The views of a scene show one set of named points, each view turned or mirrored, and shifted as a whole, with a little noise and some points left out.

Scene 1
View 1
k63: [ 25  44  -6 -25  -1   5 -11  -4 -26  31  31   3 -23]
k931: [ -6  43   2 -19   8   6 -25 -11 -13  27   0  -3 -19]
k441: [-22  11  32 -21   1 -17 -38  -1 -29   9 -33   3 -29]
k32: [-49  24  22 -30  32   0 -65 -23  -6  21  -8  -7 -11]
k251: [  0  50  -1 -18   4  10 -21 -12 -13  32   3  -5 -19]
k317: [-34  48   5 -15  15   8 -40 -17   1  28 -25 -12 -16]
k903: [ -1  21  16 -25  -1  -8 -29  -4 -28  15  -2   5 -26]
k40: [-29  42  11  -5   5  -1 -32  -8  -7  22 -47 -11 -23]
k195: [ -3  -2  32 -38   7 -17 -44  -7 -39   9  19  14 -21]
k410: [-18  37   9 -21  14   3 -38 -14 -12  27  -4  -4 -16]
k500: [ -6  24  16 -23   3  -9 -33  -6 -24  18  -6   1 -24]
k949: [ 13  56  -7 -15  -3  11  -8  -3 -17  32   0  -3 -23]
k344: [-17  60  -3  -4   4   8 -22  -7  -2  30 -39 -13 -22]
View 2
k195: [  0  -2 -13 -40  30  -7  21  16 -60 -29 -21   6 -12]
k931: [  5  -7   1   6   9  -7  -6  -8 -32   2  -6  16  -8]
k949: [  5  -6 -10   4   7  -4 -15 -27 -34   2  15  18  -7]
k441: [ 15   5  10 -31  17  -5  25  28 -18 -19  -3  -3 -10]
k63: [  0 -10 -24  -7  16  -4 -16 -34 -58  -7   7  21  -9]
k903: [  7  -4  -6 -24  18  -7  10   7 -36 -14  -2   9 -10]
k410: [  2  -5   9   3  10  -6   2   8 -31   0 -20  13  -8]
k500: [  2  -4  -2 -21  22  -8  12  11 -44 -16 -19   9 -10]
k344: [14 -2 16 16 -3 -3 -7 -3  2 14 10 12 -4]
k32: [ -1  -4  26   5  14  -7  17  34 -26   0 -55   9  -7]
k251: [  3  -8  -4   6   9  -5 -11 -16 -32   3  -1  20  -9]
k40: [17  2 24  3  0 -5  8 16  7  7  3  6 -4]
k317: [ 8 -5 18 15  1 -5 -3  3 -7 11 -8 14 -2]
View 3
k931: [-20 -30  10   7   8  -2  -5 -25   8  -7  22   2  -1]
k500: [  6 -31  20  10 -18   1   8 -27   2 -14  27 -10   4]
k441: [ 26 -25  23   9 -19   6 -15 -42  18 -26  16 -27  -2]
k40: [  0 -27   5   6  15  -1 -33 -54  34 -23   9  -7 -18]
k949: [-35 -15   9  -1  19   2 -14 -10   5  -1  15  -2  11]
k195: [ 20 -32  30  12 -39   4  17 -20  -7 -15  30 -20  14]
k317: [-10 -37   5  10  16  -7 -12 -54  26 -17  20   6 -21]
k63: [-36 -17  15   1   3   2   4   7 -11   4  23  -1  20]
k344: [-20 -20   0   3  29  -1 -33 -44  29 -13   9   0 -12]
k251: [-27 -25   7   4  12  -2  -7 -20   6  -2  22   4   1]
k32: [ 10 -55  10  21  -8  -9  15 -64  19 -21  35   6 -27]
k903: [  2 -22  21   5 -13   4  -5 -21   5 -13  19 -15   9]
View 4
k317: [-30  21   1 -16   9 -16  13 -26 -17  20 -14  -5   3]
k251: [-19  13  -3 -18  -3 -22  14 -25   1 -19 -22  11 -18]
k195: [  4 -41  -4 -38  12 -14   4  -5  10  -8  15 -21 -25]
k931: [-19   9  -2 -18   1 -20  12 -22  -2 -10 -18   5 -13]
k344: [-30  43  -8 -17  -4 -17  27 -25 -17   7 -11  12  -9]
k32: [-23  -9   9 -17  18 -13  -1 -26 -12  20 -16 -18   8]
k903: [ -5  -7  -7 -31   3 -18  14 -11   3 -11   5  -6 -25]
k410: [-18   1   1 -21   8 -17  10 -23  -5   2 -13  -6  -7]
k949: [-16  22  -8 -20 -10 -25  22 -21   3 -29 -19  21 -28]
k500: [ -8 -19  -3 -29  11 -16  10 -13   3  -5   2 -13 -18]
k63: [ -5  -4  -3 -23  -9 -28  12 -20  15 -46 -25  17 -33]
k40: [-23  30 -10 -26   8  -9  27 -14 -21  31  17 -10  -8]
View 5
k32: [-25  11 -32 -29   9  30  27  18  33 -29  20 -18   3]
k40: [ -8   0 -15 -13   0  38  27  55 -11 -12  24 -13 -13]
k344: [  2 -15  -3 -10  16  27  19  57 -15  -6  25  -4  -9]
k317: [-12  -6 -17 -18  16  26  24  42   4 -18  26  -7  -5]
k903: [  8  19  -8 -13   0  25   9  14  -1   8  -5 -31  -8]
k195: [  2  40 -18 -20  -5  25  10 -10  17   6 -18 -44  -4]
k251: [13 -5  2 -9 29 13  8 21 -2  6  7 -8  0]
k63: [ 27   2   9  -4  34   4  -5   0  -6  24  -9 -19   1]
k500: [ -1  22 -17 -18   5  25  11   5  11   2  -3 -30  -2]
k949: [ 22 -10  10  -4  30  11   3  25 -15  15   5 -11  -4]
k441: [ -5  29 -21 -17 -21  41  20  31  -2  -1   1 -37 -14]
k410: [  3   4  -6 -14  20  18   9  15   8   2   6 -14   0]

In a view up to two points have been moved. Name them for each view, in the order of its rows, or write none.
view 1 -> k500
view 2 -> k317
view 3 -> none
view 4 -> k32, k40
view 5 -> k410
